Points, in no order, along strands that fork, close into loops and pass close to each other.
Points whose rows are less than 44.5 apart are linked; no others are. Some points are linked to none.
q_146: [ -7  -5  -5  -2  -4  -2   0 -11  -2  -9  -1  -3  -8   3   5   3  12  -5
  12  27  -3  -1  12]
q_913: [-14   3 -10  -3  -8   2  10  -3  -4  -9  -4   8  10  12   2 -15   4  -1
  -8   4  13 -10   5]
q_30: [  9  -4  -7   8 -17  -3   5  -8  15   8 -10  -5  -1   9  15  -5   1   5
  12  -9  -3  -1  -6]
q_241: [ -8  11   4 -11   7  -8   2   6  13  -7   8   5   9   3  -6  -3   1 -14
  -8   8 -11 -12  -1]
q_205: [ 15  -9   0  -2  -1   1  21 -14  11 -26  13   7   2  -3  23   3  -8 -19
  28   5  -1   1  13]
q_866: [ -3  12  -4   9   6 -23  -6  -5 -11   6 -10   0  -4 -21  -4 -13 -13  -5
   3  -2  -4  10   6]
q_444: [ 17   6   4   1   2  16  19 -10   9   8  14  -3  -6   6  -2 -22  -9  -5
  14 -14   0 -18  -8]
q_721: [ 20  18  13  -4   4  -1   2  -3   4  13   8 -14  12   4 -11  14  -7 -12
 -10  -5  -8 -17 -19]
q_565: [ 29  -1   1  12   6   6   4   4  14  20  14   3  -9  30   5  -3  -3 -14
   3   0  -3  -2 -12]
q_852: [ 22   9  -1   3  -6  18  17 -16  11  -1  18  -7  -8  34  13  11  -2 -10
   8  -8 -10 -24  11]
q_143: [ 37   4  -5  -4   2   8   2   9  19  18   6  -5   2  26  -7   4  -3  -3
  -9 -11 -11 -19 -10]
q_140: [ -3   1 -10  19 -13  -9 -10  -8   5  10  -8   3  -5   1   9  -8   6  17
   2   3   3  14  -4]
q_492: [ -3  12   9   5   4 -10 -13  15   5  10 -15  -4   6   1  -4   6  -9  -3
 -15 -23  -4  11 -17]
q_233: [-23  10  10  -4  17 -16  -7   4  -4  -8 -10 -11  -3 -14   3  -9   5  13
  -2   1   2  10 -12]
q_834: [  6  13  -1   3   0  -8   3  -6   7  12  -1 -14   6  -2  -3   1 -11 -13
  -7 -17  -5  -2 -15]
q_787: [ 25   1   8   9   4  10   5  -2  11  -1  13 -22  -3  10 -13   3 -13 -13
  25   2  -7  -6  -3]
q_53: [-29 -20  -7   7   2   2   4  13 -22   2  -5  -5  -8 -23   0 -12  -2   2
  -1  12   6   6  13]
q_120: [-17   4 -11  17  -4  -3   2   6  -3  -7  -7 -22   4  -4   0   1   1  -9
  -6   7  -6   3  -5]
q_437: [ -4   1  10  -1   8  11  12  -8   8   1  11  -8   9  22  10   4   1  -7
   5 -24  10 -16   1]
q_106: [-20 -10  15 -11  11  -7 -11   9  -9   7 -12   7  -5 -12   0  -6 -11  17
  -4  23   7   0   7]
q_663: [ 15   0  20   8   2   3   9  -5  16 -12  16   0  -7  24   2   5  -8 -10
   5  -3  -7 -18  18]
q_724: [ 27   1  -1   4  10  10  16  -5  13  -2  12  10 -18  19   8 -11  -1 -21
  13  14  -3  -2  -3]
q_509: [-27   1  -7 -22   9  -8 -27  16 -35  -7  -7   9  -9 -38  -4  15   2  27
 -14  17  -2  27   2]
q_127: [ -8  -9   5  -7  -8  -6 -15   3   0   3   1  17  -8   8  -5  -4  13   5
  -7  11   5  15 -19]
q_792: [ -6 -21  -8 -18  -6 -23  -6   6 -38  -2  -4   6 -19 -31   7   0   3  18
  -8  18   8  19  10]
q_472: [-18   8   2  -5 -13 -11 -15   5  -6   8  -8 -12   0  -6 -10   6  -9   7
   0  -9  -5  10 -21]
q_267: [ -6  -9  -7  -3 -17 -12  -8  -5 -27  -3  -8   4  -6 -16   2  -1   9  21
  -4  26   9  14  -4]
q_274: [  7   0  -3  -2  -5  -6   1   0 -10   7  -7  -3  -2  10  -8   1 -21 -18
  19  13   0   4   9]
q_3: [  9   8  -8  18   7   8   2   8  11  23  10   0   8  12  -2  -3  -6 -11
   2   7 -10 -12  -3]
q_906: [ -6   8   2   6  -3   7 -12  -2  18   5   1   2   8  -1 -25  -9  -5   7
 -10 -15   0  -9   4]
q_342: [-32   2  -9  -3 -12  -1   0   0 -13  -7  -6  10   6  -9   2  -1   9   0
 -17  -8   3   2   2]
q_219: [  2  -9  16  -1  -5 -13   6  -8 -14  -1  13   8   5  -2  14  -4  -2   7
  17  13  16   6 -10]
q_569: [ 11   7   8  -9  -2  13   3   1  -3  10  -6   3  -3  30   6   9  13 -12
  14  -2   0  -6  -5]
q_581: [-21  -2  -7 -16  -5   4 -27  17 -16  -6 -25  16   1 -30  -4   7  -3  35
  -8  14  -2  22   0]
q_928: [-16   8  10   0   1  -7 -17  -9  -3  -7 -16  -3  -3 -16   2   6  12  26
 -12   6   7  20  -9]
q_991: [-10  -4 -12  -1  -6  10 -11  16  -6  11 -19   9   5  -6 -13  -9   0   5
   7   5   5  10  -3]
q_249: [  3 -14   6  -5   0 -15   2   4 -13  -9   2   3  13 -24  -6  -8  -4   3
   9   8  14  14  -7]
q_426: [ 15 -22   3   3  -3 -12  10 -14  -4 -17 -14  -8 -12 -13  10  -4 -12  -5
  12  14  11  13  14]
q_394: [ 36   4   1  10   6  25  24 -11  12 -11  18 -21  -4  20  -4   4 -19 -15
  18  -1   6 -11  -2]
q_133: [-14  16  -8   1   6  17  -7  10  14  22  -7   9  14   7   2   4   7   4
 -16  -9  -9 -13  -3]
q_422: [ 17   7 -11   0  17   5  20  -1  16   0  13 -11  10  13  17   5 -10 -30
   8  -4  -8 -11  -2]
q_148: [ -4  -8   6   0   9 -20   2   1   3  -1  -6  14  -1  -7  16  -1  -5 -10
  -3  12   2   6  11]
q_625: [  1 -11  -1  -1  -7  -2  -2 -11  -9   1   1  21   3 -14 -11 -13  -3   6
  23   6   6   0  23]
q_77: [ 22  -6   0  12  -6   9  13 -16  20  -6   3 -11   7  17  18   8   3  -4
  13  -2   5  -2  -3]
q_978: [ -8 -18  -2 -13   2 -23   4   3 -19  -4  -5  12  -8 -33  16 -10  -4  17
  -8  17   5   5  18]
q_942: [ 23   0  -6   3  -2   7  24 -10  10 -11  16   8  10   5  15   2 -16 -24
  18 -15  -1  -6   8]
q_801: [  4   6   5  15  -3   9  -2  10   9   0   0 -12   5  18  -5  10  11  -3
  -7 -16 -12  -8  -1]
q_310: [-21  18   6 -10   9  -6  -4   0   9  -5  -1   5   6 -14   2  -9   6  11
  -6   8  -8  -8  -7]
q_669: [ -5 -28  -1  -7  -9 -15  -1  -2  -6   0 -20   5  -8 -27   6  -8  -6  11
  -4   3  13  16  12]
q_610: [  4  14  -4  -2  14   9   0   5  11  21  -3   6  14  11   0   9   1 -18
 -17 -24  -5 -16   4]
q_312: [  4  -2  -1   6   0   8  -2  -1   5  12   1  15  -4   1  -3  -4  17 -12
  -3   7  -1   8 -11]
q_992: [ 14   1  -2  18 -15  10  15  -3  13   8  12 -13   5  18   9   6   4   1
 -15 -15  -7 -22  -8]
q_32: [-20  11   1  16 -11   4 -17   5  -7  -2 -18   6  -3 -10   5   6   9  22
 -22   3  -4  15  -8]
q_749: [-24 -21   7   1   5   8  -4   4   0  -3  -1  -6  -7 -13  -9  -8   6  -3
   3   6   9   6   6]
q_939: [  2   2 -12  13  -8   1   8   2   2  -3  13  10  -3  32   4 -16   4  -7
  -3  -2   4  -6   3]
q_380: [ -9  -1 -13   1   2 -20 -15  -5 -21   7  -5  18  -1 -26  -7  -3   0   6
   0   2   4  20  17]
q_972: [ 10  15  -1  -4  15  11  19  -3   8   6  11 -15  13  16  15  11  -1 -19
   4 -26  -6 -26  -1]
q_849: [ 10  23 -11 -12   5   4 -11  11  18  15   7  -7   6  14 -10  16   7  12
 -33 -29 -23 -18 -20]
q_840: [ -9  -9  11 -10  -4  -9  -8   6  -2  -6   7   9   9   8   3  -1  13  12
  15  14   6   7 -11]
q_222: [ 36   1  -1  -6  19  18  19  16  15   6  30 -15   9  14   2  13   5  -2
  10 -26 -21 -31  -5]
q_182: [  7   5   8   0   4   8 -10   6   6 -10 -21   5   5  15 -17   2   8   2
  -4  10   6   4   7]
q_270: [ -9 -22   2  -5  11 -14  -5 -14 -17 -10  11   4 -18 -20  -2   1  17  -6
   0  20  13  19  15]
q_201: [-39   7  -3  -7   3  -5 -31   1 -25  -4  -6   3 -15 -29  -5  18   5  16
 -16   3  -7  28  -1]
q_886: [ 24  11  -7 -11  13  20  20  -1   8  -2  19 -25   9  23  -6   7   5  -5
   4 -31  -4 -28  -8]
q_640: [-14  14   6   7  -3   5  -8   8   8   6  -9   8   6  -3   4   3   6  14
 -17   3 -10  -4 -12]
q_21: [-10 -11  -3  -8   9  -5   2 -12 -18 -10   5  -1 -10 -21   4   5   9 -10
  18  25   0   5  24]
q_712: [ -1  -5  10   3 -13  -2  -6  -9   3   4   4  14   8  -4 -13  -3  -2   5
   6 -11   4  -3   9]
q_768: [-31 -12  11  -6  11   8 -14   8  -6   0 -11   8  -5 -15 -10  -1   6  15
 -14  12  13  11   7]
q_830: [ -5  -7   9  -7  -2   4   6  -7   0   0   1   2   3   7  -1 -12  -1   4
  17 -20  15  -4  -2]
q_808: [-22  -7   3 -10 -11 -16 -19   1  -3   7   3   8  -9 -12 -12   3  -3   7
  -7   5  -4  14 -10]
q_228: [-12  12  -9   6  -7   0 -17   7   8  -5  -7  11   6  -7 -23  -6   3   5
 -17 -18  -7  11   4]
q_414: [ 36   8   0  -8  18  23  23 -14  17  -3  32 -20  -3  22   1   8 -11 -14
  13 -18   2 -19 -11]
q_976: [ 15 -13  -1   4  -4  14   4  -7  -4   3  -2  21  -3  -2  -2  -9  10  -6
  21   9  11   8   4]
q_522: [-27  13 -12  -2  -2  -6 -17  10 -10 -18  -9  13  12 -19 -15  -2   5   7
 -19  -8   2  17   4]
q_617: [ 26 -18   4   8  -5   5  21 -12  10 -15   0  -2  -3  -4  21  -1  -8 -10
  20  10  11   7  -3]
q_658: [ -6  -6  -2   7 -19  -5  11   4  -2 -10   6 -22  -5  12   0  -5  -2 -11
   0   3  -5  -2 -16]
q_316: [-14 -24 -15  -7  -4 -12 -14   6  -8  -9 -16  -1 -10 -24 -10 -10  -7  26
 -12   9  13  19  15]
q_779: [  7   3   2  -9   5  -3  11 -13  10 -11  12   8  -4   8   0  -5   3 -18
   5  20  -2  -7   1]
q_97: [ 24  14  -2  -6   1  15   6  16  16   2  -8  -6   9  25  -4   8   8   1
  -6 -20 -18 -24   5]
q_638: [ -4   7  -3  19   2 -11   6  -4  -6  11  -1 -14   7  -8  10  -4 -11 -10
   8  -3   1   5  -8]
q_704: [-11  -6   1   0 -10 -12  -9  -4 -20 -11  -7  -7 -11  -2 -12   0   5  13
   7  17   5   7  15]
q_315: [ 32   3  -4   9  -8  20  23   0   6   9  26 -13   5  33  15  14  -5   2
   0 -15 -10 -33  -5]
q_317: [ -2  21  -2  -2   5   6 -17   8  19   8 -10  -9   9   2 -10  15   0   7
 -29 -33 -11  -1 -16]
q_534: [  4  -5   8  17  -2   1  15  -3   5  -9  -2  -2  -4   0   7   3   0 -25
 -12  -4  -3  -5  10]
q_924: [-11   2   7  -1  -2  -5 -15   1 -15 -12 -18   6  -7  10 -12   1  13   8
  -4  -2  10  12  15]
q_993: [-16  -8   6 -18  -2  -8 -15  18 -22   3 -20   7  -2 -30  -3   1 -12  27
   0  19   0   6   4]

How many points has the smallest loop of links through each point below? Write none if it is on no loop.
q_315 -> none
q_32 -> 5
q_509 -> none

Name the points in between on the shortest way along the links from the first point to the second, in order.
q_143 / q_316 -> q_565, q_724, q_779, q_146, q_704, q_267, q_792, q_978, q_669
q_146 / q_663 -> q_779, q_724, q_565, q_143, q_97, q_801, q_992, q_315, q_852
q_342 / q_140 -> q_522, q_228, q_906, q_712, q_830, q_437, q_972, q_422, q_942, q_205, q_617, q_77, q_30
q_394 / q_249 -> q_414, q_886, q_972, q_437, q_830, q_712, q_625, q_976, q_312, q_127, q_840, q_219
